A landscape with many valleys, sampled at points; each row gives a point and its height.
From any point a ball rolls to the lowest of the 2 points nearest to it. It stops when none of these is lower. Distance is the straight distance between rows; heights are no part of it.
J394: [ 1.08 -1.08 -2.74 -0.88  1.61 -2.12 -3.10  3.13  0.42 -0.51 -2.57 -0.75
 -1.89 -1.99  0.49  1.68  3.83 -1.96  3.19  2.38  2.22 -1.28 -1.26]  (h 70.4)
J939: [ 3.79  0.56 -1.16 -2.65 -1.39  1.91 -0.56  4.42 -0.82 -5.15 -3.69 -2.67
 -3.40  1.50  0.36 -1.08  1.12 -0.24 -0.31  3.40 -0.05  1.44  6.73]  (h 31.8)
J171: [-0.17 -1.61 -1.51  0.47  2.22 -3.31 -0.56 -0.37 -1.16  2.05 -3.27  0.32
 -1.03 -0.92  0.99  1.79  1.42 -1.67  2.75  3.54  1.71 -0.23 -3.04]  (h 69.1)
J278: [ 2.02  0.31  1.44 -2.01  1.88  1.75  0.61  2.92  0.75  1.68  1.92  0.13
 -0.96 -1.86  0.66  2.06  0.46  1.04 -3.53  0.72  0.59  1.05  3.83]  (h 56.9)
J536: [-0.02 -0.39 -0.57 -0.23 -1.79 -2.48 -3.56  0.30 -4.17 -1.77 -3.23  0.74
 -3.05  1.19 -1.66 -4.24 -3.14 -1.26  1.13 -2.54  0.11 -0.73  1.61]  (h 64.7)
J952: [ 0.76 -2.03 -2.51 -0.55 -0.50 -1.79 -3.70  1.15 -2.39 -0.28 -0.32 -0.88
 -1.53  0.72 -0.48 -2.56  1.85 -0.75  4.26 -4.18 -3.32  0.34 -1.46]  (h 24.1)
J965: [-2.40 -0.91  0.20 -1.28  0.27 -0.34 -0.92 -0.46 -1.40  0.29  1.91 -0.66
  1.66  1.81 -1.89 -0.36  1.09  0.37  0.03  1.54  0.59 -1.62 -2.38]  (h 64.8)
J837: [ 1.08 -0.04 -0.71  0.43  0.54 -0.58  2.13  0.93  2.86  2.64  0.02  0.77
 -0.37 -1.60  1.77  1.64 -1.19  0.44 -2.47  1.50 -2.56  0.94 -1.47]  (h 36.6)
J779: [ 0.97  1.97  0.88  2.80  1.11  0.47  1.61 -5.74  1.59  2.72 -1.09 -3.05
  2.66  2.43  2.43 -0.85  3.32  0.53 -1.10  2.86  0.55 -2.30 -4.96]  (h 66.8)
J454: [-1.05 -0.38 -0.08  2.56 -1.49 -3.29  0.04 -1.32 -2.84  2.67 -2.27  0.34
  1.80  0.93  2.17  1.29  3.11 -0.65  0.31 -2.57  0.50  0.29 -2.74]  (h 71.9)
J754: [ 1.17 -0.01 -1.82 -2.86  0.45  2.22 -2.31  1.62  1.22 -3.87 -0.42 -0.68
 -3.36 -0.85 -1.11 -0.38 -1.13  1.50  2.16  2.44 -1.88  1.94  3.43]  (h 16.8)
J235: [-2.97 -0.79 -0.97 -0.83  1.42 -1.25 -0.84 -0.66 -2.08 -1.70 -2.41  0.26
  3.37 -0.27 -2.48  0.41 -1.64 -0.95  0.61  2.10  0.82  2.49  1.30]  (h 67.2)
J906: [-1.27 -0.61 -0.10 -0.41  1.42  1.13  2.99  1.31  3.93  0.38  2.62  0.07
  1.12  0.44 -3.70 -1.34 -4.17 -0.87 -2.12 -1.59 -0.27 -1.40 -1.14]  (h 54.0)
J912: [ 2.19  0.45  4.66  4.29  0.93 -1.71  1.87 -1.43  3.07  3.63  2.28 -2.07
  0.37 -0.07  2.74 -0.58 -0.20  1.61 -3.69 -1.33  1.35 -3.61 -1.55]  (h 27.4)
J99: [ 0.92 -0.68  0.40 -1.75  2.17  0.29 -2.89  1.40 -1.65  1.10 -0.15  0.37
 -3.21 -0.54  0.41  0.47 -1.20  0.81 -1.27 -0.70 -0.79  0.71  3.43]  (h 59.2)
J32: [-2.35 -0.93  0.80 -0.50  3.59  1.33  0.12 -2.39 -0.89  0.28  2.02  1.74
  3.64 -0.08 -0.06  1.65 -1.08  0.84  1.01  2.26 -0.34  3.36 -3.02]  (h 42.9)
J947: [ 0.24  0.97  3.06 -1.67  2.03  2.52  5.09  0.24  3.35  2.10  3.72  0.44
 -1.11 -0.37 -0.65 -0.85 -3.63  0.60 -2.52  0.74  1.49 -0.34  0.42]  (h 56.4)
J238: [ 3.10  0.23  0.11 -0.55 -1.47 -1.78  4.29  2.32 -0.65  0.05 -2.62 -0.83
 -2.42 -2.69  1.90  1.53  2.05 -3.15 -1.43  4.02  0.98 -1.37  4.68]  (h 73.0)
J321: [-1.00 -2.00 -1.20 -0.56  1.91  1.87 -3.12 -1.19  0.49 -4.66 -0.02  1.31
  1.13 -2.37 -3.40  2.48 -1.19  0.64  1.11  1.60 -1.34  4.91  3.02]  (h 76.1)
J852: [-1.61  0.03  1.32 -1.17  2.10  0.36 -1.12 -0.48  0.43 -1.23 -0.47  0.68
  1.32 -2.61 -0.84  1.30 -1.82 -0.95  1.35  5.39  2.76  1.11  3.04]  (h 68.9)
J929: [-2.87  0.58 -1.60 -1.72  0.15  5.48  3.48 -0.61  4.84 -0.14  4.58  1.89
  1.84  1.03 -1.83  2.21 -1.31 -1.76 -2.12  0.40 -0.09  1.88 -1.95]  (h 38.4)
J764: [ 4.01  0.61  1.33 -1.36 -0.97 -0.60 -1.33  3.82  0.49 -0.21 -1.56 -1.43
 -3.71 -0.40  2.64 -1.95  0.35 -1.02  0.39 -2.03  0.09 -1.44  6.93]  (h 20.3)
J614: [-1.80  1.30  1.22 -0.20  3.22  3.57  2.77 -5.74  0.75  0.21  3.58  1.79
  2.07  0.63 -0.81 -0.38 -3.27  1.23 -0.33  1.54  0.62  1.29 -4.72]  (h 45.8)
J18: [ 1.00 -0.70 -2.97  0.69  0.23  1.89 -1.41  1.14  3.04 -5.76 -3.74 -1.01
  0.89 -4.58 -0.18  3.28  1.22 -1.81  1.87  4.10  0.96  2.80  5.74]  (h 81.8)
J423: [ 0.70 -2.21  0.65  3.04 -3.17 -2.37  0.02  2.08  2.62  2.58  0.38 -2.55
 -0.41  1.40 -0.16 -0.19  1.01 -0.43 -0.59 -3.50 -2.79 -0.66  0.51]  (h 11.0)
J990: [-1.94  0.48 -2.55 -1.62  0.06  2.52 -2.00  2.20  0.76 -3.07  2.63  0.92
  2.70 -1.05 -1.85  1.35  1.73 -0.31  2.51  1.00 -0.87  0.18 -1.08]  (h 67.7)
J636: [-0.10  0.89 -0.20 -0.43  1.58  3.13  1.80 -0.74  2.10  1.44  2.71 -0.55
  0.97 -1.43  0.28  2.76  1.45  0.30 -5.55 -1.02  0.38 -1.43  1.99]  (h 54.3)
J492: [ 1.94  0.52 -3.47 -1.19  0.29  3.25 -0.09  2.00  2.98 -7.02 -4.25 -3.67
 -0.23 -1.34  0.63  1.24  0.74 -0.60  2.90  2.65 -1.39  2.37  5.51]  (h 82.9)
J212: [ 0.81  0.24 -1.18 -1.08  2.13  0.40 -1.65  0.52  0.01 -1.99 -4.30 -0.28
 -2.03 -3.28  1.48  2.71  0.13 -1.00  0.57  3.36  0.20  3.12  5.07]  (h 80.5)
J254: [ 0.17  1.04  0.84  2.68 -0.99 -0.15  2.54 -1.95  2.31  4.17  0.38 -0.21
  1.01 -0.82  3.79  1.56  0.13 -0.51 -3.28 -1.55 -1.23 -1.60 -1.36]  (h 32.7)
J934: [-1.33  1.63 -1.89 -1.62 -0.97  2.80  1.62  2.34  1.33 -3.32  2.02  1.82
  0.45  0.22 -3.30 -0.52 -1.82  2.36 -0.59 -4.47 -1.02  2.40  1.04]  (h 45.3)
J90: [ 1.12 -0.74  0.01 -2.60 -1.26  0.94  0.69  3.38 -0.26  0.16  0.37 -0.05
 -0.49  2.49 -3.05 -0.69 -0.80  2.06 -2.98 -0.73 -1.99  2.37  1.73]  (h 38.0)
J523: [-0.58 -1.24  0.71 -0.16 -1.78 -0.50  0.41 -1.23 -2.67  2.00  3.02  1.51
  0.21  1.86 -0.33 -0.78 -0.63  1.45  0.18 -3.17 -3.45  1.51 -3.53]  (h 76.2)
J207: [ 0.12  0.02  2.51  0.87 -3.33 -0.75 -0.98  1.81 -0.11 -0.39  3.97  0.81
 -2.86  1.62 -2.62 -2.46 -1.67  1.54 -0.41 -6.32 -0.28 -1.32  0.55]  (h 50.7)
J214: [ 0.09  1.32  1.45  3.04  1.75  0.95  2.11 -5.54  0.81  2.03  1.29 -0.96
  4.35  2.46  0.71 -1.25  0.59  1.85 -3.19 -0.96 -0.32 -0.63 -4.81]  (h 68.4)
J895: [-0.79  0.51 -0.98 -2.15  2.12  0.17 -3.96 -0.61 -3.37 -2.58 -0.04  3.06
 -2.33 -1.66 -1.75 -0.43 -2.82  1.71  0.59 -0.64 -1.06  2.11  1.45]  (h 61.3)
J560: [ 1.31  0.34 -0.72  0.06 -2.38 -3.59  1.57  2.23 -1.78  1.29 -6.50 -0.50
 -4.61  0.59  1.85  0.23 -0.33 -2.83  2.26  1.06  2.52  0.90  1.36]  (h 71.8)
J747: [ 1.52  0.10 -0.27 -1.08 -2.44 -1.47 -3.84  2.72 -1.58 -0.59 -2.82 -2.76
 -3.21  1.54  0.82 -2.86  1.49 -1.87  2.56 -1.28  0.86 -0.83  3.90]  (h 19.0)
J998: [ 1.25  0.74 -0.78 -2.47  0.33  1.44 -5.82  1.66 -3.37 -4.43 -4.05  0.46
 -3.82  1.49 -0.14 -2.17 -1.87  0.75  0.53  1.80  0.67  2.26  5.00]  (h 26.1)
J234: [ 2.38 -0.74 -0.62 -2.53  2.21  3.52 -3.98  0.89 -0.34 -6.54 -2.02 -1.08
 -3.40  1.03 -1.40 -1.61 -3.11  0.71 -0.33  1.85 -0.41  3.92  6.62]  (h 22.1)
J904: [ 0.05 -0.70  2.49  1.10 -1.91 -2.71  0.11 -3.45 -2.44  3.26 -0.73 -0.18
 -2.68  1.89  2.40 -0.47 -0.58  1.04  2.16  1.06 -1.35  0.89 -3.67]  (h 43.5)
J232: [-1.22 -1.06  2.22  0.18  2.12 -0.70  1.71 -0.72  0.71  1.98  2.14  0.29
  1.57  1.49 -2.45 -2.59 -4.72 -0.32  0.54 -2.70 -0.80 -0.06 -3.13]  (h 52.1)
J680: [ 0.79  0.81 -1.83  1.53 -4.41 -1.70  0.40  2.39  0.52 -2.34 -0.87  1.44
 -0.80 -1.11 -1.23 -1.44 -0.99  1.09 -0.25 -3.86 -1.87 -1.91 -0.02]  (h 76.7)
J566: [ 0.99  0.44  0.48  0.97  0.48 -1.92  0.02  3.73  2.72  1.79 -1.25  1.26
  0.24 -1.70  1.94 -1.27 -1.01 -0.19  1.89 -2.26  0.11 -2.27  0.86]  (h 22.2)
J315: [-0.66 -1.60 -0.15 -0.83  2.03  5.21 -0.54  0.98  4.61 -2.12  3.96  1.06
  3.16 -1.62 -1.60  4.67  0.12  0.09 -1.38  2.55  0.81  4.82  2.48]  (h 71.5)
J438: [-1.80 -0.55 -0.26 -1.68  0.95  0.03 -2.81  1.17 -3.03 -0.96  1.78  1.95
  1.79 -0.42 -1.78 -0.75  1.37  1.46  3.59  0.09 -0.48  0.55 -1.09]  (h 66.3)
J373: [-0.35  0.80 -2.81  0.21  1.74  0.16 -1.03  2.57  2.80 -0.29 -1.65  1.77
  0.81 -3.74  1.61  0.98 -0.41 -1.50  2.79  0.59 -0.79 -0.58 -0.11]  (h 17.9)
J52: [-0.44  1.26  2.80 -1.81  2.09  1.06  0.06 -3.17 -2.21  0.79  1.76  1.29
 -0.83  1.41 -0.66  1.17 -1.58  3.64 -3.11  3.12  2.40  1.24 -1.06]  (h 72.8)
J22: [ 1.77 -2.43  4.47  3.72 -4.05 -3.82 -0.42  1.44  0.11  1.34  1.48 -1.04
 -3.17  2.75 -0.62 -2.04 -2.35  0.10 -2.68 -1.95  0.23 -1.94  1.82]  (h 19.6)
J124: [ 2.40 -0.73 -1.13  2.84 -1.87 -3.43 -0.97  4.39  2.46 -0.63 -3.56 -1.38
 -2.81 -1.30  1.14 -1.38  0.78 -2.01  2.76 -4.40  0.28 -2.24  0.77]  (h 18.0)
J224: [-0.82  0.75 -0.81  1.26  0.05 -1.91  2.02 -1.46  0.56  1.43 -2.89  1.14
  0.66 -1.32  1.73  1.49  0.54 -0.16  0.04  3.95  0.52 -1.79 -4.75]  (h 67.4)
J722: [-1.96  0.21 -1.02  0.00  3.10  1.57  1.14 -0.69  3.02  1.96  0.32  1.10
  3.67 -1.07  1.68  2.10 -1.63 -1.18 -0.30  1.70 -0.62  2.45 -0.82]  (h 40.1)
J778: [ 3.12 -0.55 -1.95 -1.79 -0.30 -0.39 -3.59  4.65 -2.89 -4.57 -4.83 -0.73
 -3.20  1.67 -0.68 -1.59  1.44 -0.04  0.39  2.32  1.96  1.00  3.12]  (h 29.2)
J916: [-0.66 -0.69  0.28 -2.11 -0.20  0.56  0.54  0.66  0.69  0.55  0.79 -3.05
 -1.01 -0.56 -0.97  0.33  1.57 -1.24 -1.08  4.45  0.67 -1.29  2.69]  (h 11.4)
J627: [-3.18  0.59 -0.88 -1.76  0.49  3.78  3.62 -1.01  0.55 -0.75  3.20  2.04
 -0.01  0.10 -3.56  1.90 -2.68  0.84 -1.73 -1.57  0.99  3.36 -0.23]  (h 41.7)
J513: [ 0.68  1.41 -3.77 -0.37 -0.18 -0.15 -1.20  1.80 -0.97 -3.92 -3.03  0.61
 -1.60 -1.57 -1.06 -1.78 -0.56  1.53  1.54 -2.68 -2.74 -0.43  1.20]  (h 78.1)
J83: [ 0.98 -0.67  1.28 -1.53 -3.16 -1.57 -1.93  0.84 -3.65  1.52 -1.77 -0.92
 -2.28  3.82 -0.33 -0.04  2.45  0.85 -1.14  2.15  0.69  1.11  0.85]  (h 34.6)
J369: [ 0.15 -0.81  3.98  3.37 -2.62 -1.46  2.10 -0.06 -0.64  0.74  4.47  1.26
  2.24  3.23 -2.31 -2.60 -1.77  2.54  0.06 -2.63  0.04 -1.26 -4.62]  (h 10.0)
J561: [ 0.04 -0.22 -1.40  2.22 -1.85 -4.61  1.95  0.58 -2.79  2.14 -6.43  0.24
 -0.80  0.44  0.38  1.02  1.38 -1.69  1.47 -0.94  1.35  0.81 -1.67]  (h 70.7)
J412: [-1.45  2.17  2.87 -0.80  1.72  3.18  4.46 -2.22  2.17  1.08  3.51 -1.57
  2.25  2.50 -0.19  0.53 -1.49  1.27 -3.04  1.94  2.16  0.76 -0.37]  (h 58.7)
J58: [ 1.85  0.41 -1.34 -0.31 -0.48 -1.42  0.66  3.50  1.30  0.97 -2.50 -0.29
 -1.48 -2.97  1.89  2.18  3.89 -0.94  0.17  2.92  1.91 -1.70  0.88]  (h 71.6)
J967: [-1.40 -2.96  1.02  3.54 -2.77 -3.75  0.45 -0.06 -3.01  0.31  1.05 -0.07
  3.80  1.70 -1.65 -2.95  0.38 -1.45  1.71 -3.97 -0.49 -1.21 -2.82]  (h 74.3)
J300: [ 0.58  0.42  0.75  1.17  2.01  0.93  0.49 -3.97 -2.20  1.30  4.56  3.59
  3.45 -0.20  2.20  0.08  0.70  2.39  0.41 -1.93 -0.53 -0.79 -6.71]  (h 61.4)
J567: [ 0.82  2.38  4.36 -0.05  1.77  1.38  1.47 -3.27  1.67  1.97  2.84 -1.87
  1.57  3.08  1.14 -1.01  1.43  3.92 -1.30  3.33  1.66 -0.32 -2.44]  (h 61.0)
J443: [ 1.81  0.08  2.52  0.01 -2.61 -2.54  2.01  1.52 -1.37  3.27 -1.78 -1.81
 -1.54  1.68  2.19  0.46  2.40  0.14 -1.32  3.62  2.41 -0.81  1.14]  (h 37.7)
J814: [-0.63 -0.40 -3.58  3.07 -0.03 -1.42 -0.17  2.55  1.53  1.81 -2.19  1.69
  3.83 -1.03  2.08  0.36  2.62 -3.04  1.33 -1.90  1.28 -2.31 -4.16]  (h 28.7)
J711: [ 2.12  1.43  1.00  0.19  1.42 -0.25  3.96  1.55  1.84  0.14  0.26  0.34
 -0.01 -4.16  1.60  1.09  0.28 -1.39 -2.65  3.92  0.61 -2.94  3.26]  (h 74.5)
J695: [-0.02 -1.16  2.44 -1.75  2.29 -0.25 -2.57 -0.37 -2.49 -0.59  0.11  0.77
 -0.13  0.85 -1.22  1.11 -1.36  1.49 -2.66  5.03  3.19  2.05  3.19]  (h 70.8)
J580: [-0.92  1.48  1.00  0.34  2.89  2.21 -1.02 -3.11  0.74  1.50  3.96  1.43
  1.19 -0.60  1.08  1.09  0.84  2.40 -2.30 -0.48  0.61 -2.72 -4.11]  (h 59.3)
J907: [ 3.12 -1.15 -2.62 -1.26 -0.22 -2.16 -0.83  1.17 -0.60 -0.99 -5.00 -0.82
 -4.59 -1.22  0.04 -0.20  0.37  0.04 -3.32  1.57 -0.77  0.28  3.11]  (h 80.3)
J23: [-1.07  0.75  1.36 -1.21  3.35  2.97 -0.70 -3.53  1.71  0.69  3.19 -1.02
  0.48 -1.83  0.04  3.07  1.19  1.23 -2.78  2.59  1.22 -1.23  0.54]  (h 56.8)
J16: [ 0.53 -0.41  0.40  4.27  1.11 -2.63  0.92 -2.16  0.84  2.05 -1.04  2.06
  2.34 -0.14  2.74 -1.06 -0.53 -0.15  0.75 -0.14 -0.41 -2.25 -7.11]  (h 65.2)
J136: [-1.53 -0.83 -1.62 -1.13  0.51 -2.74 -1.64  0.39 -2.64 -0.25 -4.02 -1.10
  0.18  0.72 -1.65 -2.40 -1.65 -2.35  2.61 -0.27  1.04 -0.08  1.51]  (h 65.9)
J409: [ 1.92 -0.43  2.64  0.73  0.29 -2.06 -0.66  0.74  1.13  2.30  1.93 -0.52
 -1.38  0.29  0.57 -0.38  0.33  1.69 -2.59 -0.82  0.30 -2.87 -0.57]  (h 21.5)
J509: [ 3.69  0.57 -0.29 -2.67  1.96  2.72  0.95  3.59  2.75 -3.27 -0.10 -0.15
 -3.11 -2.68  1.17  0.46 -0.62  0.53  1.16  3.52 -0.66  1.75  6.20]  (h 11.2)
J194: [ 2.58  1.00 -0.62 -2.85 -2.32  1.82 -0.38  3.72 -1.09 -3.56 -1.29 -1.05
 -2.67  2.11 -1.20 -0.92  0.01  1.98 -2.71 -0.61 -1.24  2.10  5.76]  (h 34.7)
J460: [-3.15  1.43  0.34 -2.91 -1.16  3.33  1.18 -0.62 -0.11 -1.10  2.68 -0.22
  0.72  0.28 -2.52  2.08 -0.63  0.50  0.72  0.28  0.31  3.83  3.30]  (h 44.7)
J289: [ 1.17 -0.45 -0.86 -1.12  1.76  4.36 -1.74  0.70  3.06 -4.31  0.78  1.36
  0.22 -3.07 -0.21  4.17 -0.19  1.24  0.07  1.27 -0.99  5.71  5.44]  (h 73.9)
J153: [ 0.96 -0.59  3.36 -2.44  0.26  0.06 -0.14  0.39 -0.49  1.15  2.57 -1.81
 -2.75  1.58 -1.78 -1.34 -0.32  1.22 -3.43  1.45  1.95 -2.63  2.86]  (h 16.4)
J810: [-2.27 -0.47 -0.73 -0.32  1.14  2.43 -2.21 -4.28  0.97 -2.26  1.04  1.13
  0.95 -3.50 -0.99  5.73  0.64  0.46 -0.34  3.29  0.08  2.80  2.57]  (h 78.0)
J375: [ 0.20  0.76  3.37  0.26 -0.17 -0.20  1.09 -3.62 -2.32  2.03  2.55  1.75
 -0.86  2.04 -0.23 -0.88 -0.61  4.16 -2.18 -0.49 -0.69  0.21 -4.41]  (h 74.8)
J49: [-2.00  0.49 -3.75  0.58  0.66  0.43 -1.48 -0.43  0.40  0.15 -1.55  2.30
  2.09 -2.91  2.01  2.88  2.58 -2.21  3.44  1.41 -1.00  0.70 -3.01]  (h 21.8)
J481: [-1.72 -0.98  1.51  5.24 -3.80 -4.63  1.00 -1.62 -0.44  1.36 -1.44 -1.71
  0.82  1.01 -0.56 -1.08 -0.21 -1.63  0.05 -3.78  0.93 -2.57 -0.65]  (h 75.4)
J573: [-2.24  1.34  0.46 -1.48 -0.56  2.18  0.89 -2.54 -0.03  2.14  2.96 -0.41
 -0.05 -0.50 -0.15  2.10  0.27  1.27 -2.75 -4.24 -0.96 -0.08  0.81]  (h 52.0)
J961: [ 0.19 -1.87  0.53  0.16 -1.66 -2.77 -3.54  0.20 -1.22  2.13 -0.28 -2.04
 -2.73  1.62  0.95 -1.76  1.87 -1.31  3.71 -1.11 -0.79 -1.70 -0.44]  (h 21.6)
J242: [-1.59  0.36  0.69 -1.41 -0.74  0.96  1.05  0.43 -1.60 -1.03  3.42  2.82
 -0.23 -0.02 -3.37 -1.38 -1.84  2.62 -1.65 -5.54  0.83 -0.72 -0.39]  (h 48.3)
J296: [-1.81 -0.13 -1.27  1.40 -2.20 -1.86  0.40  1.30  0.59 -0.40  0.19  0.69
  3.39 -0.63 -1.71 -1.68 -0.40 -0.95  0.34 -3.36 -0.61 -3.42 -2.51]  (h 75.5)
J486: [ 0.37 -0.84 -1.63 -2.60 -1.14 -0.79 -2.58  3.05 -2.02 -1.88 -2.47 -1.27
 -1.17  1.11 -1.73  0.90  3.71  0.44  0.09  2.21  0.38  1.50  2.34]  (h 31.9)
J646: [-1.40  1.16  2.11  0.56  2.22  3.90  4.25 -5.84  0.12  0.46  4.48  1.97
  0.46  2.04 -1.10 -1.08 -1.81  1.77 -1.79 -3.95  1.50  0.67 -5.71]  (h 47.9)
J920: [ 0.92  1.15 -3.84 -0.64  0.59 -0.40 -2.14 -0.48 -1.21 -3.71 -5.18 -0.56
 -3.70 -2.40  0.82  0.77  0.15  0.24 -0.08 -0.08 -1.50  1.14  3.25]  (h 79.3)
J576: [ 1.95 -1.48  1.91  0.27 -3.83 -2.00 -2.22  3.59 -0.77  0.19 -0.25 -2.21
 -2.61  2.75 -1.32 -3.21 -0.53 -0.81 -1.55 -1.41  0.61 -2.75  3.54]  (h 16.1)
J447: [-0.04 -0.07 -2.41 -1.44 -0.09  3.98  0.66  3.98  4.22 -1.99  2.89  0.40
  1.65 -1.77 -1.34  2.58  1.04 -0.64 -1.63  3.01 -0.56  0.56  0.67]  (h 69.5)
J655: [ 2.86  1.44 -5.29  1.09  0.29 -0.21  0.16  4.35  2.63 -4.11 -5.94 -0.87
 -1.80 -2.85  2.82  0.62  1.98 -1.33  3.28  0.10  0.01 -0.98  0.41]  (h 80.2)
J143: [ 0.88 -1.00  4.40  1.89 -3.86 -3.82  0.32 -0.70 -1.28  3.49 -2.05 -0.63
 -3.23  3.76  2.13 -1.41 -0.25  0.60  0.88  2.08  1.93 -0.67 -1.57]  (h 40.9)
J955: [-5.09  2.38 -0.62 -0.58 -1.08  3.21  1.96 -3.58 -0.57 -0.76  3.73  1.47
  4.87  0.20 -0.32  0.52 -0.31 -0.75  1.52  0.21  0.06  0.04 -3.07]  (h 32.3)
J428: [ 3.11  0.41  1.50 -2.29  0.04  0.88  3.01  3.50  1.59  0.03  0.05 -1.03
 -3.63 -1.93  1.26 -1.67 -0.96 -1.70 -0.66  1.25 -1.76 -1.30  6.28]  (h 16.6)
J48: [-0.46 -2.53 -3.22  0.80 -0.51 -0.63 -1.02 -1.38 -3.46 -0.11  1.83  0.19
  2.36 -1.42  0.45 -1.74  0.60 -2.60  3.57 -5.13 -4.01 -0.37 -2.98]  (h 26.5)
J485: [-1.28  1.10  2.46  0.11  1.55 -0.30  0.81 -3.83  0.47  1.99 -0.70 -3.89
  1.45  1.42  0.78 -0.97  1.57 -1.38 -0.17  4.08  2.22 -2.47 -0.67]  (h 64.9)
J35: [ 0.10  0.78 -4.79  0.24 -0.73 -0.65 -0.27  1.28  0.28 -2.87 -6.00 -1.13
 -0.39 -1.41  0.26 -0.76  0.74 -2.40  5.27 -2.65 -1.38 -0.43 -0.41]  (h 79.2)
J682: [-0.25 -0.37  0.58 -0.23  0.24 -2.92 -2.36 -2.22 -5.20  0.20 -1.43  3.12
 -1.55 -0.03 -0.37 -2.09 -3.15  0.61  0.79 -2.01  0.04  0.31 -0.55]  (h 63.5)
J431: [-1.02  0.39  0.48 -0.32  1.46 -0.14 -1.23 -4.26 -1.77  2.77  1.26  0.29
 -0.10 -0.05  2.54  0.23  1.32  0.37  3.31  2.09 -0.86 -1.19 -4.27]  (h 46.2)
J667: [-2.84  1.82 -1.07  0.15 -2.38  2.61  2.83 -1.55  3.08  0.81  3.65 -0.23
  1.78  0.90 -0.58  0.51 -1.02 -1.57  0.08 -1.12 -1.51 -1.41 -3.23]  (h 35.2)
J800: [-1.67  1.53  2.44  0.26  1.14  0.73 -0.08 -2.61  1.02  1.80  2.73 -2.17
  3.98  2.29  0.04 -1.95  1.27  0.54  1.33  1.17  1.62 -3.48 -3.68]  (h 63.3)
J320: [-1.00 -0.44 -3.35  2.59  2.45 -0.37 -0.26 -1.89 -0.37  2.11 -1.47  2.11
  4.53 -0.04  3.27  2.54  3.31 -2.59  0.71  0.87  0.53  0.22 -5.81]  (h 25.3)
J121: [-1.76  0.01  2.38  2.56 -0.36 -2.02  1.08 -3.88 -3.55  2.32 -0.68 -0.83
  4.03  2.74  1.15 -2.13  0.35 -0.80  1.26 -2.34  0.68 -0.65 -2.89]  (h 73.2)
J416: [-1.75  0.08  2.39  1.27  0.36  1.16  1.50 -4.24  0.68  2.68  4.12 -0.23
  0.18  1.21 -0.95 -0.61 -1.34  1.01 -2.41 -5.82  0.17 -1.79 -2.48]  (h 49.9)
J951: [ 0.86 -1.63 -1.32  3.62 -2.85 -2.83 -1.23  2.79  2.56  2.77 -1.10 -1.61
 -0.68 -0.04  1.84  0.76  3.32 -2.40  2.99 -3.43 -1.04 -2.28 -2.34]  (h 14.5)
J81: [ 0.51 -0.70  4.91  2.34 -2.26 -2.03  1.21 -0.49  0.44  2.59  2.57 -1.38
  0.34  4.77 -0.99 -2.89 -2.56  1.57 -2.12 -1.39  0.99 -0.31 -0.73]  (h 15.4)
J92: [-1.35  0.70 -1.01  0.98  0.93 -2.00 -0.71  0.82 -1.75  1.83 -2.79  1.40
  2.89 -0.53  0.97  1.15  0.90  0.39 -1.14 -2.94  0.36  0.99  0.93]  (h 73.3)
J115: [ 0.08 -0.26 -0.34  3.07  0.03 -0.61  1.05 -4.42 -2.46  0.50  2.09  2.70
  4.39 -0.21  3.29 -1.95  0.20 -1.48  3.62 -1.36 -0.93 -1.76 -7.27]  (h 63.4)
J562: [-2.17 -0.80 -2.44 -0.64 -1.12  1.36  1.63 -3.78 -3.88 -0.84  3.99  2.53
  3.55 -1.38 -0.81 -0.36  0.20 -1.21  1.57 -2.46 -2.70 -0.23 -3.58]  (h 29.3)
J84: [-0.65 -0.07 -1.22 -0.63 -1.79 -0.19  0.53  1.11  1.34  0.97 -0.22 -2.56
 -0.39 -0.13 -0.43  0.09  0.83 -1.60 -0.22 -1.10 -2.17 -0.59  1.92]  (h 7.1)

Call two points neighbours if one is among the 2 nearest of the other. Go from one point of each pair to the other, from neighbour to neighbour, staying as low as possible. Name the highest point that can't be avoided.
J576 / J509 => J764
J373 / J84 => J566
J576 / J369 => J22

For each start below, name the point where the ball stops.
J375 => J84
J321 => J800
J238 => J84
J99 => J84
